A landscape with many peaks, sampled at points; each row gives a point and its height.
From any point a climber steps to the highest of the 2 points nearest to it. It stops when none of these is higher. Distance is the straight distance between rows; heights are no part of it.
Sura: [-12  -9 -10  17  30   5   8   4  -6 -12  -1  18  -8 -19 -10  -2 -15  20
  21  -1 -13   2]  (h 544)
mas: [ 15  -8  -3 -18  -2  -1  26 -17   2   5 -14  22   7  -5 -24  -5 -18  23
  20  13  -8  -1]  (h 413)
kupab: [  5  -4   1  31 -11 -11 -32 -21   2   4  19  13 -14   3  14 -12   5   2
  -1   5   2 -15]  (h 417)
gomev: [ -6 -16   5  29  15   4   4 -28  17  -3   0  -6  -2  11  -4   1 -15  17
   4 -29 -10  -7]  (h 678)
Fezim: [  4 -26  14 -18 -13  -6  11  15  -5  10  -7   0   2  -6 -18  -3  19  21
 -14   0  -2   7]  (h 456)
sof: [ 17  -4  -2 -18 -11 -34  24   0  -7  36 -13 -10 -31   5  -1  -5 -26  15
 -15 -14 -19   1]  (h 157)
mogum: [ 15  -4  -3 -23 -11  29  27   2   1  -6 -11 -28  -1 -19 -10   0 -21  16
  16  22 -26  11]  (h 682)
mepo: [ 12  -7 -17 -16 -16   2  14  24 -13 -10  -6   3  -3  -4 -13  18 -12  -6
 -28 -12 -32   5]  (h 35)
Zad: [ 15  -3 -15  -8 -17 -23 -19  10 -22   7 -23  -6  -1  23  -7   2  19 -16
 -28   3  -4  -6]  (h 68)
nepus: [-40  15   2  14  49  28  -1   1   6 -16   5   8  -9  27   3 -28   5   5
   8  -8  -7  18]  (h 570)
dumet: [ -6  19  27  16   8  -1 -24   7  15 -21  31   7   9  -9  34  10  -5 -17
  27  -1  20 -18]  (h 393)
Megak: [  0  20 -24  -9  -2  11   2   0 -10  -2 -27   0  35 -29  -5  17  -8  -9
   7  -3   2  -3]  (h 298)
dis: [  2  14 -20  -6   1  -2  -2  26 -12 -19  -3   6  22  -9  -5  23  17 -31
 -17  -9  18  21]  (h 377)
Gudo: [ -1  29   1  -3 -13  24  14  20  -1 -10  -8  -4  30  -6  15  22   5 -35
 -29  -5  29  12]  (h 341)
lolo: [ 29  13 -22 -21 -10  18  15  17  -6 -28 -12 -19  36 -31 -10   8  -3  -6
   1   4   1 -11]  (h 254)
pevoz: [-14  10  -3  25  18  -5 -23 -21  16 -31   9 -10   0   3   8  -7   5 -19
  41   8  12   1]  (h 689)
revom: [ 16  -5 -11  12 -18  -9  -4  -4 -23  -1 -22  11 -22 -20  14  -2  -9  17
   2   1 -18   1]  (h 322)
fuga: [-22  34  15  14  25  16 -10  -3   4  -2  19  11   9   2  31   7 -12 -19
  33   3  18 -27]  (h 475)
rar: [  3   5  20   4 -23  16  -5  -1 -16   3  -8  15  19 -42  10   9  13  12
 -10   4  -5 -14]  (h 647)
lufeg: [ 13   0  -7  19  -8 -21 -15   8  12  18  19  -1 -31  28   2 -23   7 -12
 -28 -14   8  10]  (h 502)
Veta: [  9  13 -14  11   6  -5 -30  -8   0  -8  -4  20   9   1   0  30 -12  -6
  -2  -7 -12  -5]  (h 336)
babok: [ 19  -7  -3   1  -4 -31 -16  -5   2   3 -12  13   5  33  -9   9  17 -13
 -16  -6   5 -21]  (h 83)
Leno: [ 14 -16   5  -4  -3  -5  -8 -10   3   6  20  -9 -47   0   4 -17 -20  32
   4  -8 -24   8]  (h 233)
vila: [  1  -5  -6 -20  10  35   3   9 -12   9  -6 -18   8 -25   5  14 -15  17
  14   6 -16  11]  (h 784)
ruf: [-16  10 -14   1  43  25  16   8 -20  -5 -15  21   5 -11  12  -2 -18  14
  20 -15  -2   0]  (h 613)
mapa: [ -7 -36 -19  31   4 -11  -2 -34  10   3  10 -28  -3  17   0 -41  11   9
  13 -17  -8 -10]  (h 547)
Vikun: [-15  -6  15 -18  -6 -20 -10  11   4  32 -13 -32 -16  -1  -4   8   6  -7
  -8   6 -11  18]  (h 499)
sek: [ -5   5   7 -24 -12  18  21   4  -7   7   2 -48  -9 -18 -27  -8 -21  14
   1  15 -45   6]  (h 610)
lizip: [  5  24 -25  -6  18  10 -19   1  -6  -7  -2   8  27 -27   5  31  -8  -7
  10  -9  -6 -24]  (h 293)
Sosig: [ -2  33  22  -6 -17 -18   3  18  -8 -25   2  14   8   7  12  16  17 -23
  -2   5  45   9]  (h 187)
todot: [-22   7 -21 -18  -8   6  10  26  22  13  16   7  13 -20  30   7   6 -36
   1  19  41 -12]  (h 615)
pelo: [-27 -18  24  24  17  -9 -10  -3  29   8   7  -9 -21  18   7  -7  -3 -16
  17   9 -10   0]  (h 614)
rizo: [ -7   7  12   6  13  -9  -1   3  36   1  14  28  23   5   6  12 -10  -3
   1   4  37  -6]  (h 115)
Mugu: [ 27 -14  -9  -1 -23 -10 -12   9  -7   0   0   8 -42  -5  13  -9 -11  21
 -10  -6 -19   4]  (h 278)
dolof: [-14  -9   7   4  27  11   2 -11  28   8  24  25  23  18   1   4  -4  -6
  19  -1  17 -21]  (h 92)
fus: [-10   3  -6 -19  16 -12   3  -7 -30  32   6 -18 -39   9   1 -37  -8  27
   9  -4 -22 -14]  (h 702)
Doti: [  6   6   7  12  -6  29  11 -11   7   7 -21 -27  23 -18 -32   3 -18   2
 -20  10  -7   1]  (h 355)
kab: [  7  10 -21   0 -20  -8  18  -7 -16  -1  -2  13  -4  -2 -21  -6 -23  32
  24  27 -21  -8]  (h 364)
Derir: [ 13 -14  -4 -11   5 -31 -12 -15  -1  20  -6  -4 -13  21 -12 -10   2   9
   7  -6 -14 -26]  (h 107)
suve: [-28 -12  18  32  -8  14  10 -36  27  -2  18  -2  12  14   8 -10   4  -3
  -1 -19 -17  -3]  (h 741)
dumin: [-18   8 -21  -9  21  -4   4  13  25   0  21   9   7 -21  34   3   2 -38
  30   3  36 -20]  (h 500)
Poz: [ 30  -3  17 -28 -16  15   8  11 -16 -14 -18  -8  27   0   4  19  14   5
 -14  -2  19  10]  (h 279)
fiza: [ 11   5   8   4 -16 -15   9  -4 -14 -22 -11  28   3  11   7   6  22 -10
 -23  -1  27  15]  (h 215)
tinan: [-24   7   8  -8  -1   9  -1  -5  17  36   5   1  25  -2 -28  13   4 -13
   1  16  -5   9]  (h 481)
Sopub: [  0   7   6 -30 -15  12  -1  16  18  -1   8  14  17 -21  22   5  24 -30
   5  27  34  12]  (h 726)
Vukuv: [-29  16 -12   3   6  22  11  -1  -2   9   2  21  16 -41  19   5  15  -4
  13   8  21  -7]  (h 636)
gidef: [-26   9   1 -19  -1  -6  11 -10 -31  34 -10 -25 -15  14 -22 -21  -2  29
   0   0 -30  -5]  (h 761)
Pegel: [ 32 -11   1  -4  20   2  -2   6   0 -46   7   5  -9  16  11   9  10  -7
  -5 -21  16  14]  (h 366)
Mim: [ -7  -8  -7 -10   3  -1  11 -13   5  13 -13  29  21  -4 -40   6   3   2
   1   9  -3  -1]  (h 447)
pul: [-30  11 -11 -10  27  35  13   9 -11  21  -8   0   1  -4  -1   1  -4  14
   5   2  -8  17]  (h 692)
pelav: [ -3   3 -13  10  -6  -4 -16  26 -13 -19  -7   3   1 -32   1  21   8   1
  -3   4   6  21]  (h 425)
zabo: [ 23   1   6   4 -16  34  28   8 -18 -26 -18 -21   7 -10 -13  -1  -1 -11
 -43  -5  -4   8]  (h 288)
toz: [ 26   1  10 -11 -21 -16   9   3 -36 -24 -19  18   7   8  12  10   6   9
 -12  -3  13   2]  (h 240)
nek: [-14 -11  17   6 -14 -19 -20  30  -1  -2   2  -3  -1  12   1  13  27  -7
 -16  22  12  12]  (h 750)
Ripi: [ 24  18  12 -10 -14  32  24   3 -12 -23 -11 -18  32  -7   8   5   8 -23
 -30  -8  26  14]  (h 314)
pefiv: [  7   2  -3 -26   8  17 -16   3  17   8   9  15  15  -6  22  19   7 -19
  19  14  11   6]  (h 616)
rep: [-27  -3  10  19  25 -16 -15   9   8  10  -8   4   5   8   4   6   0 -20
  16  15  -2   0]  (h 559)
veras: [ 19  -6 -16   6 -21 -24   8  12 -19  -4   7   2   6  -1 -27   1 -16  31
   1  10  -7 -26]  (h 313)
fizil: [-36  15   1 -19  11 -14  -3 -24 -14  27   6  -6 -14  25 -30  -8  -1  21
   3   6 -14   6]  (h 715)
Voneb: [ 14  -1  11  10 -31   9  20  -4  -2  11 -21 -30   9 -10 -25  -5 -15  18
 -19   6 -17 -15]  (h 383)
vuk: [  7 -32  20 -32  -1  -9   1   8   5   5   6  19 -15  11  -4  -7  19   1
 -13  -6  -6   6]  (h 495)
par: [ 14   4  28  12 -11  -6 -31  -2  -1 -25  24  10  -6   7  22   8  10  -6
  -5  -7  10 -13]  (h 365)
rupu: [-24  34 -13   2  17  24   0   0  -4  17  12  27  15  -9  20   1   5   0
  14  -3  23 -24]  (h 563)
Bod: [-31  13  -8  25  46  16  -7 -14  11 -22   8  -7   6  24   0  -7   2 -11
  33   3   1   9]  (h 612)
dun: [-20  14  16 -20  26   2  -9 -29   9  23   8   2 -25  39  -2  -7 -10   1
  18   3 -14  14]  (h 666)
keril: [  2  27   5   4   7 -15   6  16  21 -10   5  25  24  -1  17  28  -3 -18
   5 -10  43   1]  (h 145)
vig: [ 10   7 -15  -9  -1  28   8  -7   7  11 -28 -14  28  -9 -17  12 -11 -18
 -13   5 -20  -1]  (h 333)
roged: [  0  -1   0  10  14  -6   7  11   4 -23   5  15   1 -40  -4  14  -8  20
  14  -9  19  15]  (h 483)
bag: [-17 -28  16  32  -5   7   3 -11  34 -17  18  -7  -6   6  12 -13  -4 -23
   5   0  -7   7]  (h 679)
fes: [-12  -3 -16  35  -1  -4 -10 -26  -5  17   7  17 -30   7  -7 -32   4  10
   4   3 -11 -11]  (h 463)
gofo: [ -7  20  10  -7 -16  10  -1   6  -3   3  13  26  29 -43  22  15  12  -1
  -7  -7  18 -15]  (h 735)
kezik: [ 12 -19 -10  28  -4  -9 -19  -7   3 -41  10 -16 -13 -18  12 -15  12  10
   6 -19   0   1]  (h 686)
Lov: [ 14 -33 -15  17  10 -10  -7 -21   8 -25   9 -16  -3   1  -7 -32   8  12
  16  -8  -8 -18]  (h 603)
zape: [ 19 -17   9  -1 -38 -10  19   7 -22  15 -19 -15   3  -1 -17 -17   2  15
 -31   3  -9  -7]  (h 416)
zitu: [-21  -4 -13  25  13   4   4 -25  -8   5  12 -15 -16  27 -11 -55   7  16
   6 -10 -16  -7]  (h 501)
tirob: [ 38 -23 -10  -2   4 -12  -3   3 -18 -29   2   2 -26  26   6 -16  10   3
  -8 -17  10   5]  (h 409)
pep: [  5 -16  11 -27   6   5 -10   9  17   3   1  23  -3  10  10  15  13 -32
  -4   9  -1  -2]  (h 546)
zuv: [ 27  -6 -31   4 -12 -31  -4  27 -23  13   8 -13 -22   1 -13 -25  -5  17
   5  12 -11 -14]  (h 268)
rera: [ -6 -18  17  21  -1 -22 -18  13  21   6  10   0 -32  33  12  -7   6 -22
 -15  -6  -3   8]  (h 551)
sepip: [  2   4  -5 -21 -13 -18  26  -4 -11  17  10 -13 -50  -3   4   0 -36  29
   5  -5 -33  -2]  (h 186)
Galos: [ 15 -10 -11  19  -6 -25  -3   3  -7 -17  -2  14  -1   5 -22   6  -9  24
 -12  -5  13   3]  (h 277)
kaleb: [ 20   8  -6 -14 -16 -32  -4  -9  -1  34  -8  -6 -20  27 -10  -2 -19  15
 -16 -18  -1  -6]  (h 134)
galu: [ -8  -2  16 -23 -22  -7   5  -9  -2  25  -2 -50 -18 -18 -22  -9 -10   8
 -26   3 -22  18]  (h 552)
mota: [ -3   3  -2   5 -10   5 -17  -9  -1  11 -18  12  -5   3   4  21  -7   3
  -3  10 -16  13]  (h 370)
Tobif: [-11  -9  35  -1 -23   7  -9  17   5   8  -7 -11  13  -6  10  12  16 -13
 -11  29   7  11]  (h 807)
tagul: [ 35 -17 -14  22 -10 -12 -10   1  -5 -15  15 -21 -16  32  13 -32  14  -9
 -18 -24  13   8]  (h 451)
gal: [  3   0   4  28   7 -19 -21  -6  16 -46   3 -16  -5 -12  15  -5  19 -20
  16  -5  17   1]  (h 787)
Fad: [-35  12  13   8  14  -1  -1   3  10  34  -4   8  22  19  -5  20  -6 -13
  12  22   0  -4]  (h 515)
lovaz: [ -2  -6   6  -1  35  29  13 -26  18   0   4   7  -9  18   6  -5 -13  12
  18 -23 -10   1]  (h 622)
sok: [ -5   7  15 -10 -19  26  -2  14  17   5   0 -17  28 -28   3   4  19  -8
  -8  27  19  12]  (h 739)
dibo: [ -6  -6  19 -28  24   8   8 -17  14  20  -4   7 -18  19 -10  -5  -6  25
  24 -14 -10  15]  (h 621)
Pupep: [ 18 -15 -18 -16  -7  -8  14  15 -30 -15  -5  -6   4  22 -22  11  12 -11
 -30  -3  -4   9]  (h 53)

For each start below, name the point where the climber stops.
zuv: suve
tirob: suve
Pupep: mota
fiza: vila
pelav: vila
par: gal
